Points on a hilly landscape, in no order, each with its height.
From any point a ball rolls to the lowest of the 2 points nearest to it. It stops when none of these is lower. Distance is the straight distance between rows; heights are no part of it.
K_34: 30	-18	18	11	12	-11	40	15	10	8	1	2	27	23	10	-21	5	-22	43	22	-1	-8	3	28	-5	14	-12	-36	5	4	-19	-4  (h 435)
K_75: 30	-17	13	43	32	6	12	17	36	17	-11	41	14	12	4	2	10	-5	24	-30	4	-11	33	6	-13	-20	-10	1	27	0	-10	-32  (h 623)
K_287: 30	-13	-13	-2	4	-9	-2	-38	-10	5	-19	-30	19	4	21	-6	-8	6	16	26	-1	-6	-5	6	-11	-24	10	-10	22	-12	-14	-22  (h 184)
K_582: -38	15	18	-7	3	15	12	4	-33	-10	46	14	12	15	-24	-2	-2	-10	-11	-18	-13	10	19	10	27	44	-13	18	-9	29	2	41  (h 371)
K_72: 21	-14	-5	25	-4	-20	7	4	-24	7	-3	15	41	-12	-6	-16	-5	9	13	-15	12	5	-12	20	-26	-50	-15	3	35	-20	-30	-34  (h 239)
K_567: 7	-29	-13	-9	1	-14	-6	21	-11	-1	-2	-29	-15	33	16	-12	3	5	20	-18	8	-1	4	-14	17	-6	-36	-19	-3	-15	-15	8  (h 491)
K_383: -3	-16	-5	-15	-14	-8	8	-46	-28	35	30	-2	28	13	22	14	-39	18	12	4	-16	17	-32	7	13	10	17	0	5	12	20	3  (h 324)
K_374: 4	-16	-18	-1	14	-28	-9	-11	-16	0	-9	-39	1	9	38	15	3	-15	-12	22	20	4	-37	-9	12	-10	5	4	8	-25	5	-22  (h 345)
K_500: 5	-20	-4	2	-16	-16	26	13	-19	5	13	2	22	-1	-6	-20	-18	17	12	-20	-12	11	-14	17	-3	-4	-31	-22	-5	-9	-15	-5  (h 475)
K_157: -20	11	-4	-24	-19	-2	-9	-12	-30	-8	19	12	-14	4	-1	4	-15	46	-5	-62	0	7	18	-40	23	27	-13	16	-14	16	30	31  (h 513)
K_981: -45	10	-7	-5	-1	15	-4	19	-20	-10	37	37	13	-16	-32	-5	7	11	-13	-30	-6	13	17	-13	-3	8	1	22	1	12	21	29  (h 409)
K_411: -17	5	-23	-13	7	7	-20	-27	-48	-16	11	-37	-10	4	17	-9	15	1	-20	29	-1	-9	-9	-7	20	-13	1	17	2	-13	-7	5  (h 393)
K_612: -7	-21	-5	19	10	10	21	-19	-7	2	45	30	44	0	0	-9	-9	24	9	-33	-22	1	23	0	6	-6	-1	12	7	22	8	12  (h 328)
K_83: 20	9	-14	-19	-25	-17	1	-2	-7	13	-35	-18	-9	-24	7	6	-21	14	-8	18	-6	12	-48	2	-16	-10	5	-22	1	-14	4	-19  (h 243)
K_569: 4	9	18	-16	-1	23	-6	6	2	-20	-19	-33	-42	11	1	-4	-7	-19	-17	29	-23	-27	15	12	28	23	-28	-17	-20	6	-27	17  (h 162)
K_477: -6	15	8	-10	20	33	-16	-18	-9	-23	-3	-39	-37	15	18	2	15	-30	-22	41	-15	-32	17	3	34	28	-7	3	-13	7	-11	19  (h 78)
K_466: -33	15	-7	-4	-11	2	-13	15	-17	-14	15	22	0	-27	-34	-6	10	4	-23	-6	2	13	1	1	-17	-11	5	17	-2	-4	0	7  (h 431)
K_92: -22	1	10	-4	-19	-9	-6	-7	-25	-21	0	-19	-5	-8	-2	14	-34	5	-43	-4	6	-2	-20	1	14	-2	-26	8	-14	-18	-23	-11  (h 251)
K_407: -2	-5	-16	3	22	14	-1	-28	19	4	21	5	-8	15	19	-12	32	8	25	4	-2	-7	35	-22	8	13	32	7	1	17	37	18  (h 380)
K_276: -17	15	2	6	-15	11	-1	-11	31	20	5	40	16	-27	-29	14	-12	14	-1	2	-3	16	-6	-1	-20	-8	40	10	3	10	27	-8  (h 526)
K_848: -7	26	0	-9	-2	11	9	28	48	10	-10	19	-35	-17	-13	-1	25	-11	10	12	-4	1	14	-11	-15	31	29	-8	-13	16	38	15  (h 559)
K_324: 2	-29	-3	-9	0	-32	-10	-1	-6	-5	-2	-44	-20	20	34	26	-21	8	-16	-29	21	4	-26	-22	22	10	-24	0	-9	-25	1	-12  (h 139)
K_454: 24	0	3	-19	-6	1	19	-2	14	23	-5	-8	-29	6	23	-2	-11	3	21	1	-29	-1	-5	-1	8	47	-1	-20	-17	20	22	22  (h 575)
K_768: -9	-13	-21	10	20	1	13	-20	6	15	42	23	13	17	26	-19	20	10	28	1	-1	4	21	-12	14	17	31	5	2	22	36	17  (h 399)
K_710: -24	41	-1	-39	-18	15	-12	28	-5	-12	-9	-6	-59	-21	-18	4	16	0	-13	-12	-15	-1	16	-18	-2	39	3	-3	-17	7	25	34  (h 564)
K_44: 35	7	-2	-4	-13	-5	32	-10	27	27	-18	11	12	-13	4	-10	-19	8	29	19	-15	7	-7	15	-24	5	19	-26	9	11	11	-16  (h 602)
K_426: -24	-16	20	13	19	15	17	13	-17	-23	36	5	16	15	-12	-8	12	-21	-9	-13	-12	3	21	14	26	26	-28	6	-8	18	-18	24  (h 351)
K_326: -28	-10	-4	16	31	-6	-11	24	-21	-27	19	-1	7	9	2	-12	48	-39	-9	25	34	-4	0	5	11	-11	-5	15	2	-17	-13	-2  (h 100)
K_857: 13	22	-18	-2	-16	-13	-16	-8	-9	1	-26	5	-4	-34	-18	-18	6	18	-3	15	15	6	-20	6	-34	-46	17	-1	18	-15	-8	-20  (h 636)
K_801: 19	-17	13	44	29	6	2	26	-7	-6	2	28	31	14	-7	-9	20	-16	16	-18	9	-18	22	25	-14	-48	-31	5	27	1	-41	-12  (h 635)
K_13: -9	33	-11	-21	-21	10	-3	6	14	23	-20	17	-15	-38	-23	7	0	4	-3	35	-7	17	-30	3	-24	-1	42	-3	-4	10	29	3  (h 495)
K_762: 27	11	-18	-18	-5	0	-7	14	2	11	-37	-13	-18	-2	-1	-23	14	16	27	15	8	-9	-1	-11	-26	-29	2	-19	12	-12	-8	6  (h 562)
K_394: 11	-25	-19	19	24	3	-15	-26	18	6	3	-1	10	12	17	3	7	18	10	-40	15	-1	23	-29	2	-31	9	14	18	-14	5	-22  (h 177)
K_996: -14	-1	35	28	3	8	11	20	17	-19	9	22	17	-11	-25	7	4	-40	-18	15	-5	1	5	32	0	13	-4	7	-12	9	-20	-4  (h 418)
K_519: -18	-1	24	32	15	9	7	18	-7	-27	21	32	26	-18	-29	-6	13	-40	-22	12	-5	-5	13	40	-4	-10	-13	13	1	14	-32	5  (h 430)
K_546: 37	-17	0	3	20	-17	36	11	17	24	-2	1	24	24	30	-18	3	-8	52	14	12	-8	3	10	-12	10	0	-38	15	-2	-2	-9  (h 428)
K_492: 38	12	2	3	-5	-11	26	13	41	27	-29	21	0	-13	-1	-16	-4	9	31	7	10	6	0	6	-31	-7	15	-25	16	-1	3	-24  (h 617)
K_252: 3	2	34	22	-5	-1	22	23	36	-2	0	27	15	-9	-22	4	-1	-34	-1	15	-9	6	1	32	-8	15	2	-8	-10	9	-9	-12  (h 410)
K_77: -19	-29	-11	7	11	-21	-8	5	-33	-16	21	-27	10	16	18	2	4	1	-19	-16	25	8	-21	-9	24	-15	-25	11	4	-26	-12	-10  (h 166)
K_675: 4	-8	-1	-1	-2	12	-29	2	-6	-24	-23	-28	-24	36	10	-4	-5	-9	-10	7	2	-23	24	-13	20	-32	-32	-12	-4	-8	-46	0  (h 229)
K_666: -30	6	30	16	1	27	-1	-37	-12	-34	17	4	27	2	-14	24	-15	-8	-42	-2	-9	-13	23	8	26	14	-4	36	-10	19	-18	13  (h 293)
K_207: 35	11	-2	-10	-12	-19	11	14	1	13	-40	-19	4	-20	12	-4	-12	-11	1	43	-3	3	-44	18	-21	-3	2	-22	5	-13	-7	-19  (h 277)
K_534: -3	-4	-11	21	2	-2	14	-9	-4	14	26	31	50	-9	-8	-17	17	-1	21	16	9	9	-2	11	-19	-26	30	9	19	4	8	-9  (h 346)
K_267: 14	-16	0	-12	-9	-27	-6	-5	12	2	-25	-35	-20	4	23	28	-31	10	-18	-20	11	8	-28	-15	5	9	-14	-6	-12	-23	5	-19  (h 126)
K_705: 16	-17	1	35	31	0	0	32	11	3	-2	30	19	17	-4	-8	25	-9	20	-26	20	-9	23	1	-11	-35	-20	2	20	-8	-21	-17  (h 630)
K_288: -29	8	16	-6	-16	5	3	-25	-45	-24	13	-21	8	1	-4	11	-39	7	-49	-8	-2	-8	-10	6	30	11	-34	15	-13	-4	-30	4  (h 266)
K_939: 10	23	-4	-16	-8	6	-3	24	11	-1	-27	0	-28	-21	-21	-18	19	0	10	24	-5	-4	4	6	-26	-3	7	-13	-5	1	2	9  (h 569)
K_244: 15	-4	6	10	8	3	-33	9	23	-13	-32	-14	-27	22	2	6	5	-13	-3	-4	15	-13	23	-13	6	-33	-12	-6	1	-15	-29	-17  (h 205)
K_852: -45	-4	-2	21	24	-7	-19	25	-27	-34	29	8	9	-7	-8	1	34	-41	-36	17	32	2	-4	1	14	-17	-6	31	5	-19	-10	-5  (h 35)
K_915: -37	30	-13	-18	-21	4	-15	16	-24	-6	4	23	-11	-36	-40	-12	7	2	-20	20	0	19	-15	9	-24	-16	15	6	-2	-5	3	8  (h 447)
K_512: 36	-5	-7	-12	-9	-9	9	23	36	24	-37	-10	-27	13	6	-8	-17	18	31	-13	-6	-3	11	-14	-12	-3	-17	-40	0	-7	-6	-5  (h 527)
K_897: 0	-12	16	2	9	12	-2	-11	15	-16	8	-13	-9	20	4	6	3	-1	-2	-16	-9	-8	25	-5	18	25	-11	0	-15	6	-4	8  (h 494)
K_883: -8	-33	17	22	25	21	15	16	-15	-27	21	-5	23	29	-2	-17	14	-23	7	-9	-5	-10	25	24	28	0	-48	-12	-2	14	-41	20  (h 335)
K_704: 2	-12	-26	-4	0	-7	-17	-8	4	1	-3	-11	-13	2	5	-6	1	34	4	-37	17	5	4	-32	-5	-29	1	2	9	-20	8	-11  (h 215)
K_264: 5	2	14	22	19	1	-37	33	22	-23	-25	1	-23	25	-5	1	30	-38	-5	11	33	-18	20	3	4	-26	-21	-6	1	-14	-27	-13  (h 183)
K_150: -25	2	19	19	-3	-20	-3	60	27	-8	-3	29	-5	-25	-24	31	0	-22	-35	-38	30	16	-18	-8	-15	0	-12	21	-10	-15	3	-17  (h 560)
K_511: -6	5	-21	-27	-24	-2	6	-16	-51	5	17	-11	-3	-3	-5	-22	-15	32	5	-5	-26	11	-21	10	1	-3	-15	-16	-7	1	-3	13  (h 482)
K_482: 8	-13	-17	-1	10	-35	-8	25	1	5	-21	-29	-11	5	24	7	13	-12	-4	6	39	8	-34	-15	-1	-19	-6	-3	5	-35	3	-28  (h 329)
K_862: -15	-3	-15	11	20	5	-35	-13	-1	-23	4	-8	-8	-2	-2	-4	36	1	-11	-6	20	-4	21	-22	-1	-29	17	27	7	-11	6	-7  (h 270)
K_813: -1	11	37	-10	-25	11	13	-11	11	-21	-15	-11	-15	1	-21	18	-40	7	-28	-12	-26	-9	8	16	14	36	-25	-7	-30	8	-21	8  (h 233)
K_640: -20	-16	20	21	12	22	11	-40	-6	-19	34	11	46	12	-4	25	-10	3	-22	-21	-13	-9	24	4	20	8	0	36	-3	28	-5	16  (h 304)
K_105: 5	34	-10	-23	-21	12	-28	18	9	-11	-44	-10	-53	-35	-27	-12	3	9	-15	15	-6	-12	-1	-1	-21	-16	2	-9	-9	-5	-6	4  (h 547)
K_554: -8	-4	-25	-6	6	-2	-22	1	-7	-6	-3	-12	-15	-2	2	-14	27	18	8	-10	19	1	7	-27	-6	-28	6	8	7	-19	8	-1  (h 241)
K_607: 18	-2	-5	-17	-14	-9	1	35	37	11	-30	-8	-41	2	-1	-1	-14	17	12	-32	1	0	4	-22	-8	9	-18	-30	-14	-9	4	-2  (h 515)
K_79: 18	3	15	17	12	12	-4	-50	12	-13	-13	-16	13	1	12	5	9	-27	-4	57	-9	-19	10	22	3	-8	31	6	8	6	-6	-20  (h 284)
K_391: -26	40	-14	-28	-28	10	-12	16	-19	8	-14	11	-26	-41	-31	-2	3	4	-18	30	-11	13	-31	7	-22	-2	23	-2	-8	0	16	9  (h 469)
K_997: 3	17	13	-18	-12	10	17	2	30	17	4	16	-33	3	3	5	-12	8	12	-6	-26	-1	14	-8	6	57	9	-11	-29	32	33	28  (h 561)
K_581: -8	-18	-1	16	-1	-5	12	14	-30	-13	20	7	31	-7	-14	-21	0	-3	-1	-8	-4	6	-7	22	-1	-19	-26	1	2	-7	-30	-1  (h 466)
K_587: 7	8	10	6	-14	12	3	7	18	-8	-6	21	-1	-21	-33	-12	-10	17	-3	-24	-20	0	19	8	-21	-6	-7	-4	-9	3	-12	-1  (h 285)
K_840: 1	-4	-22	10	8	-5	30	1	6	23	30	34	24	7	16	-29	13	16	42	10	0	2	16	1	0	6	24	-13	6	13	22	12  (h 390)
K_497: -8	-5	-34	-10	15	-9	-23	-18	-39	-4	4	-46	-11	13	40	0	23	-3	-12	22	16	-5	-25	-19	20	-9	4	16	5	-21	11	-2  (h 367)
K_31: 6	-8	-5	-10	4	23	-24	-4	-7	-21	-18	-31	-25	42	9	-12	11	-9	7	16	-14	-23	36	-13	16	-17	-22	-20	-8	6	-32	23  (h 255)
K_684: 19	-17	-6	-12	2	19	-1	-12	0	0	-3	-16	-11	39	7	-22	3	10	33	-2	-25	-17	39	-8	12	-2	-20	-27	-3	12	-20	28  (h 289)
K_637: 19	-8	-23	0	22	-18	31	16	0	25	14	10	16	19	33	-32	20	9	53	18	15	-3	1	-4	-8	6	15	-22	9	-1	19	12  (h 412)
K_330: -10	8	-10	-10	10	-7	-2	45	6	-1	-7	-10	-34	-1	9	-2	41	-28	6	20	17	2	-11	-11	-2	23	5	-4	-7	-7	23	10  (h 594)
K_431: 26	-6	26	22	-11	-14	-2	-32	23	-3	-27	-7	13	-13	2	20	-38	-11	-16	4	-4	-1	-8	22	-10	-15	7	2	16	-10	-21	-53  (h 188)
K_65: -13	-4	18	19	-4	1	14	11	22	2	17	31	30	-11	-19	24	-20	2	-19	-30	-5	8	-2	4	-8	1	-2	19	-7	8	3	-7  (h 543)
K_35: 29	18	0	11	13	-8	-14	-5	1	13	-27	9	6	1	-7	-26	28	12	27	17	29	-13	4	6	-43	-54	21	-1	45	-16	-19	-13  (h 646)
K_491: -18	25	-22	-40	-11	9	-21	-14	-38	37	23	0	-13	-4	16	13	-5	11	6	3	-3	17	-42	-11	17	19	34	18	1	17	44	26  (h 145)
K_956: -2	10	-12	-1	15	-13	-1	37	3	-3	-14	-7	-15	-5	7	-6	46	-28	7	36	29	0	-18	-5	-12	1	18	0	3	-14	13	-2  (h 604)
K_45: -30	-7	22	20	-4	-19	11	65	25	7	13	33	18	-15	-22	27	-9	-25	-24	-24	22	20	-26	5	-7	13	-16	10	-11	-9	5	-12  (h 563)
K_929: -13	12	-11	-22	-13	3	9	-12	-47	10	32	1	-3	4	-5	-18	-3	14	5	4	-25	15	-13	11	10	16	-1	-3	-5	15	7	24  (h 496)
K_812: 24	-13	-32	-21	-4	-18	4	-22	-20	26	-6	-20	-5	2	35	-3	-16	23	19	3	-9	9	-31	-13	0	8	4	-17	4	-4	20	3  (h 294)
K_642: -12	30	10	-28	-23	11	-1	7	17	2	-11	3	-44	-12	-13	11	-6	15	-8	-16	-17	3	8	-15	-3	43	7	-4	-24	18	30	26  (h 545)
K_641: 9	-23	4	-5	-2	-19	20	12	-7	8	11	-16	-5	18	13	-8	-12	-2	13	-10	-7	5	-9	9	16	22	-30	-22	-10	-3	-6	4  (h 483)
K_579: 10	-18	5	-4	-3	-9	-13	21	31	-2	-18	-18	-29	23	4	17	-16	13	-1	-54	11	-3	14	-30	8	1	-31	-11	-11	-16	-7	-10  (h 503)
K_221: -14	-4	2	20	35	1	-25	38	-5	-32	0	4	-5	15	-4	-13	51	-38	1	18	40	-16	16	6	3	-25	-12	6	6	-17	-22	0  (h 147)
K_302: 13	9	-18	-25	-12	17	-7	-24	-44	-8	-13	-34	-10	3	5	-28	-9	20	5	31	-31	-19	3	12	7	-19	-15	-15	3	-3	-27	18  (h 455)
K_777: -36	13	24	4	-12	16	-5	-33	-30	-24	12	-3	24	-3	-15	31	-35	-2	-56	1	0	-12	4	7	32	13	-19	33	-13	6	-23	6  (h 280)
K_863: -3	24	-28	-33	-15	18	-12	-28	-23	21	1	-8	-24	-11	10	-3	1	25	3	8	-26	8	-21	-13	-2	15	26	2	-3	16	35	23  (h 206)
K_224: -33	-17	-20	2	-4	-27	-7	29	-34	-11	26	0	14	-6	-1	2	2	14	-24	-40	25	22	-30	-19	6	-20	-24	18	2	-25	3	-9  (h 163)
K_223: -1	-15	10	0	0	-6	8	-8	1	-3	8	-19	-5	14	11	6	-10	-3	-2	-4	-10	5	-4	4	17	22	-12	-5	-12	-1	-2	4  (h 488)
K_879: 23	-22	-10	16	4	-21	-4	-29	-22	0	-7	-17	37	6	15	-8	-11	8	12	2	11	-1	-7	9	-9	-43	-2	1	31	-24	-27	-39  (h 217)
K_187: 20	25	-6	13	-6	-9	-20	-1	-5	8	-27	18	2	-18	-27	-26	13	22	7	5	19	-5	2	13	-42	-59	8	3	36	-13	-24	-16  (h 641)
K_490: 43	6	-3	13	9	-7	4	0	26	29	-33	19	1	2	0	-13	8	18	34	-4	23	-2	13	-7	-33	-35	13	-10	44	-14	-12	-30  (h 633)
K_994: -19	5	1	-8	-9	12	-13	-24	-17	-25	11	4	1	1	-13	10	-10	36	-22	-47	-7	-2	24	-26	11	12	-12	21	-9	7	10	19  (h 505)
K_700: -15	-24	2	7	-4	1	22	-26	-31	14	55	19	47	14	8	0	-28	19	7	-24	-16	14	-4	9	20	12	-11	9	2	20	3	20  (h 344)
K_427: 2	-26	-9	-16	-2	-9	-23	19	6	-7	-12	-39	-39	42	27	8	-3	2	4	-30	8	-7	12	-33	27	2	-37	-17	-9	-10	-9	9  (h 497)
K_694: 25	5	29	13	1	-7	37	25	26	9	-10	20	21	-4	-9	-17	9	-30	29	34	0	-1	-1	37	-23	13	5	-26	4	5	-11	-11  (h 423)
K_646: 11	0	-2	-11	-30	-22	-4	-17	-8	2	-27	-18	-2	-23	2	14	-44	20	-23	0	-2	11	-38	6	-15	-23	-3	-12	1	-22	-11	-38  (h 218)
K_871: -17	13	9	13	-11	11	3	2	31	13	8	48	22	-26	-30	23	-20	18	-15	-29	-2	11	4	-7	-19	-5	24	21	-2	12	21	-6  (h 536)
K_443: 5	3	8	-17	-31	-7	-6	-26	-15	-13	-21	-30	-14	-13	1	13	-49	22	-32	-5	-13	-5	-22	5	4	-5	-25	-10	-15	-17	-23	-14  (h 237)
K_771: 10	-5	-8	-1	6	-2	7	-37	11	26	3	-10	18	5	27	19	-5	-10	11	32	-10	8	-17	-1	4	13	38	2	5	9	30	-4  (h 97)
K_726: 14	18	1	4	16	9	18	28	63	10	-20	27	-29	-9	-7	-13	27	-6	28	4	8	-6	29	-12	-16	17	28	-14	-5	12	26	-1  (h 581)
K_138: 17	-1	11	8	-4	-30	16	23	9	8	-20	-6	14	-8	6	2	2	-29	-1	37	16	11	-37	25	-13	-4	4	-11	4	-16	-8	-28  (h 301)
K_974: 14	17	-19	-4	-1	-17	-16	-11	-8	3	-30	-16	-2	-24	8	-9	18	1	-5	36	26	1	-29	-4	-23	-39	29	8	20	-17	5	-20  (h 627)
K_479: -4	8	10	-19	-9	-12	5	25	12	31	-3	-8	-27	8	27	36	-14	-19	-1	1	5	14	-41	-10	19	55	9	6	-19	8	41	16  (h 23)
K_279: -15	4	-33	-22	0	-4	-8	-13	-22	44	27	4	-2	4	31	6	6	11	20	15	5	18	-37	-17	14	13	38	13	8	11	49	17  (h 102)
K_957: 15	9	27	-13	-14	22	2	-1	14	-16	-27	-25	-32	3	-14	-3	-25	-5	-9	16	-35	-23	19	20	10	21	-28	-25	-23	10	-32	11  (h 202)
K_776: -29	-16	15	13	-5	-24	12	51	9	18	26	22	30	-1	-8	28	-14	-17	-12	-14	21	24	-36	7	6	14	-11	8	-7	-11	9	-9  (h 565)
K_314: -38	-12	-8	20	22	-7	-20	30	-20	-30	26	17	14	-15	-14	10	24	-14	-39	-31	28	4	2	-15	-3	-29	-11	40	7	-12	-2	-3  (h 104)
K_885: 10	-7	-8	22	10	-3	34	3	-5	12	23	31	47	0	-1	-34	17	5	38	9	3	-1	13	16	-22	-16	12	-9	17	3	-1	-2  (h 365)
K_614: 20	0	19	10	-26	-24	1	-9	6	-3	-27	-10	4	-22	-2	15	-48	0	-23	1	2	7	-28	24	-14	-23	-9	-10	7	-22	-27	-50  (h 204)
K_62: -40	3	26	15	1	1	1	28	-5	-30	11	23	25	-14	-29	42	-15	-18	-53	-31	11	-3	4	2	10	13	-24	40	-11	8	-10	9  (h 554)
K_520: 10	12	18	14	13	28	11	-16	37	-5	1	22	4	-3	-15	-13	29	-22	20	32	-19	-12	36	16	-12	15	31	-3	-7	25	9	6  (h 375)
K_135: -31	5	18	-1	-14	7	4	13	-9	-7	21	30	34	-10	-32	33	-27	10	-31	-37	-3	4	1	-1	6	18	-15	26	-14	15	3	17  (h 549)
K_232: 1	18	-2	-19	-1	2	-5	16	2	22	3	-17	-35	8	30	17	7	-29	1	8	-9	7	-31	-9	21	56	13	9	-13	13	36	24  (h 67)
K_331: -16	-2	14	-5	0	13	-10	-6	-4	-27	10	-4	-9	10	-12	10	-1	13	-17	-36	-7	-6	31	-16	18	25	-19	13	-15	8	1	20  (h 500)
K_547: -29	-15	-23	12	11	-9	-19	19	-29	-16	26	13	17	-20	-13	-4	19	11	-25	-38	24	13	-1	-17	-11	-44	-13	31	10	-19	-4	-5  (h 134)
K_458: 25	13	11	21	18	16	9	21	61	16	-20	42	-19	0	-15	-14	20	0	29	-12	4	-11	41	-4	-17	-3	12	-11	9	8	2	-14  (h 600)
K_779: 5	-23	8	3	5	24	8	-4	-19	-16	10	-16	11	38	-2	-26	0	-6	23	3	-21	-14	36	17	24	-7	-39	-23	-1	15	-46	28  (h 317)
K_179: 1	23	7	-4	13	29	-21	-24	-2	-22	-15	-24	-28	-4	6	-5	21	-26	-19	55	-15	-31	19	9	14	6	14	6	-9	5	-11	5  (h 170)
K_33: 17	-9	-12	-10	10	16	-8	2	23	5	-7	-11	-25	37	16	-15	17	8	35	-8	-7	-17	43	-26	10	3	-6	-22	-5	11	6	23  (h 318)
K_557: 26	-8	-12	-3	4	1	2	-54	0	9	-15	-35	10	5	29	12	-13	-3	7	33	-18	-4	-13	3	0	7	27	-5	11	2	10	-9  (h 137)
K_27: 36	-18	19	25	8	-3	9	-42	27	7	-15	-5	30	2	12	13	-22	-14	17	7	-6	0	11	17	-12	-7	19	-8	27	2	-10	-46  (h 153)
K_395: 8	6	-16	-30	-24	8	1	-25	-49	-4	-6	-23	-6	-8	-7	-27	-20	36	1	12	-34	-2	-11	14	-3	-13	-15	-21	-4	-4	-20	11  (h 470)
K_556: -4	12	11	-34	-22	-11	-4	7	-18	34	-1	-10	-16	8	20	47	-39	-4	-8	-10	4	14	-54	-1	24	46	0	12	-22	6	25	12  (h 65)
K_156: -7	-41	1	9	14	-30	0	-12	-12	-7	20	-31	11	27	35	23	-9	-6	-14	-24	24	9	-22	-12	33	13	-20	10	-2	-18	-3	-11  (h 151)
K_639: -25	23	-1	-25	-7	-2	-3	51	3	-5	-3	-7	-55	-11	-4	5	31	-19	-4	-6	1	5	5	-11	3	42	-3	-3	-16	1	28	25  (h 580)
K_200: -39	6	16	9	-2	-14	-15	50	6	-31	-3	16	-6	-17	-21	38	0	-18	-54	-41	32	2	-2	-18	1	12	-23	32	-15	-16	-1	-6  (h 557)
K_444: 17	1	-28	-24	-10	3	-1	-31	-7	17	-8	-13	-17	-8	16	-9	-13	39	16	-6	-18	3	-7	-17	-8	0	10	-16	-1	5	22	9  (h 262)
K_606: 8	5	14	24	34	19	-8	-10	31	-15	-1	18	9	9	-3	-7	51	-34	19	32	16	-16	33	9	-6	-2	31	6	5	13	5	-3  (h 342)
K_855: 8	13	11	6	-15	9	-24	-12	8	-17	-21	3	-17	-19	-25	-6	-16	12	-19	-6	-10	-10	18	12	-14	-31	-9	2	0	-8	-31	-12  (h 306)
K_274: 18	-6	18	38	27	19	13	0	49	1	5	39	14	2	-6	-1	14	-9	16	-22	-7	-12	41	7	-7	-2	8	5	6	13	0	-15  (h 616)
K_657: 15	-37	-8	21	21	-7	1	-34	11	0	13	-14	25	26	25	8	-9	5	14	-29	6	-2	16	-13	14	-12	-2	3	12	-8	-2	-20  (h 143)
K_629: -7	17	17	8	7	28	-12	-45	1	-22	2	-9	-3	-4	-6	2	11	-23	-20	56	-21	-21	22	19	13	4	28	16	-8	16	-8	5  (h 236)
K_949: -10	6	2	-30	-14	-2	1	-13	-37	4	29	-2	-15	16	13	0	-12	18	4	-28	-12	14	-1	-13	27	34	-7	9	-13	19	23	30  (h 512)
K_483: 44	-5	-22	-20	-4	-10	4	1	9	25	-38	-24	-10	5	17	-10	-19	19	29	6	-3	-4	-8	-11	-18	-15	-4	-36	14	-12	-7	-8  (h 544)
K_759: -1	-6	4	-18	-23	-22	3	-17	-9	16	-8	-16	-6	9	18	37	-41	13	-16	-13	1	15	-43	-8	13	23	-2	0	-15	-3	16	-5  (h 101)
K_566: -16	24	-1	-4	-14	9	-4	-5	24	26	-6	28	8	-37	-32	10	-6	2	2	32	1	20	-21	8	-23	-14	52	6	8	9	26	-10  (h 514)
K_821: -15	-10	14	17	5	22	14	-28	2	-9	39	29	42	3	-9	15	-11	15	-12	-33	-21	-6	32	-6	11	15	2	25	-5	33	10	22  (h 314)
K_665: -3	13	37	-8	-28	15	13	-11	15	-15	-10	12	1	-2	-30	22	-36	16	-22	-33	-26	-5	22	3	8	48	-20	1	-32	21	-7	15  (h 247)
K_423: 22	-2	-8	-7	-6	-12	27	4	30	30	-6	8	-10	-7	18	1	-14	6	23	10	-10	8	-17	-1	-7	27	17	-25	-7	12	30	-1  (h 588)
K_662: 0	23	0	-25	-27	7	-24	19	16	-12	-40	-16	-57	-27	-25	1	-11	20	-19	-13	-5	-5	4	-11	-15	-10	-9	-9	-17	-11	-7	2  (h 535)
K_963: 15	-7	-3	11	5	-36	-2	28	-2	2	-17	-7	12	-1	8	-7	10	-13	3	10	38	8	-33	8	-17	-32	-7	-6	17	-34	-18	-36  (h 316)
K_835: -46	18	4	-11	-4	11	3	16	-27	-1	49	29	12	2	-28	0	1	-2	-9	-20	-10	15	14	-2	15	35	-4	18	-4	19	23	40  (h 388)
K_909: 11	0	-17	-11	14	14	-6	-17	29	7	-8	-5	-24	11	13	-12	16	17	24	-5	-6	-14	30	-26	0	0	19	-9	-1	9	23	11  (h 352)
K_447: 13	-3	13	20	21	4	-4	-30	25	-10	-6	-4	16	6	9	3	25	-29	5	37	5	-9	11	10	-2	-10	33	7	9	1	2	-22  (h 312)
K_459: -10	-6	-17	24	22	7	-24	-21	-13	-17	17	8	20	-5	-6	-16	36	1	-4	-3	17	-6	20	-7	-7	-44	17	32	17	-6	-4	-7  (h 295)
K_442: -15	-7	6	18	8	6	17	15	-41	-24	25	14	35	-7	-21	-32	17	-23	-1	22	-4	-1	3	38	-1	-15	-23	2	6	4	-41	11  (h 451)
K_401: -4	9	-2	-23	-23	-4	-9	31	19	-4	-24	-16	-49	-12	-13	2	-8	21	-8	-26	1	2	1	-18	-7	8	-17	-17	-19	-11	5	5  (h 525)
K_124: -5	12	24	0	-21	21	9	3	9	-18	2	24	3	-21	-42	-1	-23	18	-17	-37	-33	-3	26	13	-11	15	-22	-4	-18	17	-16	15  (h 265)
K_228: -12	-11	-14	26	9	3	1	-17	-5	5	29	30	45	-15	-7	-3	13	3	0	-5	8	9	2	0	-13	-35	23	28	19	-1	6	-13  (h 325)
K_536: -3	10	-24	-21	5	16	-16	-12	-53	-13	-3	-38	-14	8	11	-28	16	3	-1	39	-14	-21	2	4	15	-11	-13	-1	1	-8	-22	21  (h 427)
K_183: -18	-11	4	-15	-14	0	5	-44	-43	23	40	0	30	16	8	19	-35	19	1	-3	-11	16	-29	14	26	14	6	15	0	12	7	14  (h 332)
K_110: 4	-5	-26	-8	12	-9	-1	-19	3	33	5	-13	1	5	38	16	11	-7	10	25	9	14	-34	-21	9	15	38	9	8	2	45	2  (h 53)
K_206: 10	6	35	21	7	20	21	-3	52	0	5	26	9	-1	-16	2	11	-30	16	23	-18	-2	26	22	-8	28	24	-7	-12	25	6	-3  (h 395)
K_922: 1	33	-19	-16	-8	19	6	7	31	25	-19	13	-24	-28	-7	1	16	-2	11	35	-12	6	-14	-10	-16	23	45	-5	-2	20	44	19  (h 528)
K_749: 12	15	-10	2	16	-13	-3	15	5	3	-19	-2	5	-10	6	-11	41	-19	8	41	31	0	-21	2	-24	-19	32	4	15	-10	7	-11  (h 615)
K_790: 15	-23	-20	-9	-8	-20	17	-39	-26	28	16	-11	23	9	34	5	-29	16	22	2	-10	18	-31	1	8	6	9	-14	10	2	15	-7  (h 313)
K_715: 21	-32	7	25	17	-4	16	-43	20	6	13	-8	36	15	23	9	-13	-6	23	-7	-7	0	18	7	2	2	12	-5	16	4	1	-25  (h 116)

For each start below, name the point where the ball stops.
K_640 -> K_715
K_35 -> K_642
K_77 -> K_479
K_939 -> K_607
K_587 -> K_477
K_383 -> K_110
K_72 -> K_110
K_244 -> K_852
K_206 -> K_477
K_497 -> K_715
K_974 -> K_642
K_929 -> K_715

Two balls start at each pair of points below. Name the first point that both come to, or write never.
K_821 and K_228 -> K_715
K_411 and K_862 -> K_715
K_949 and K_700 -> K_646
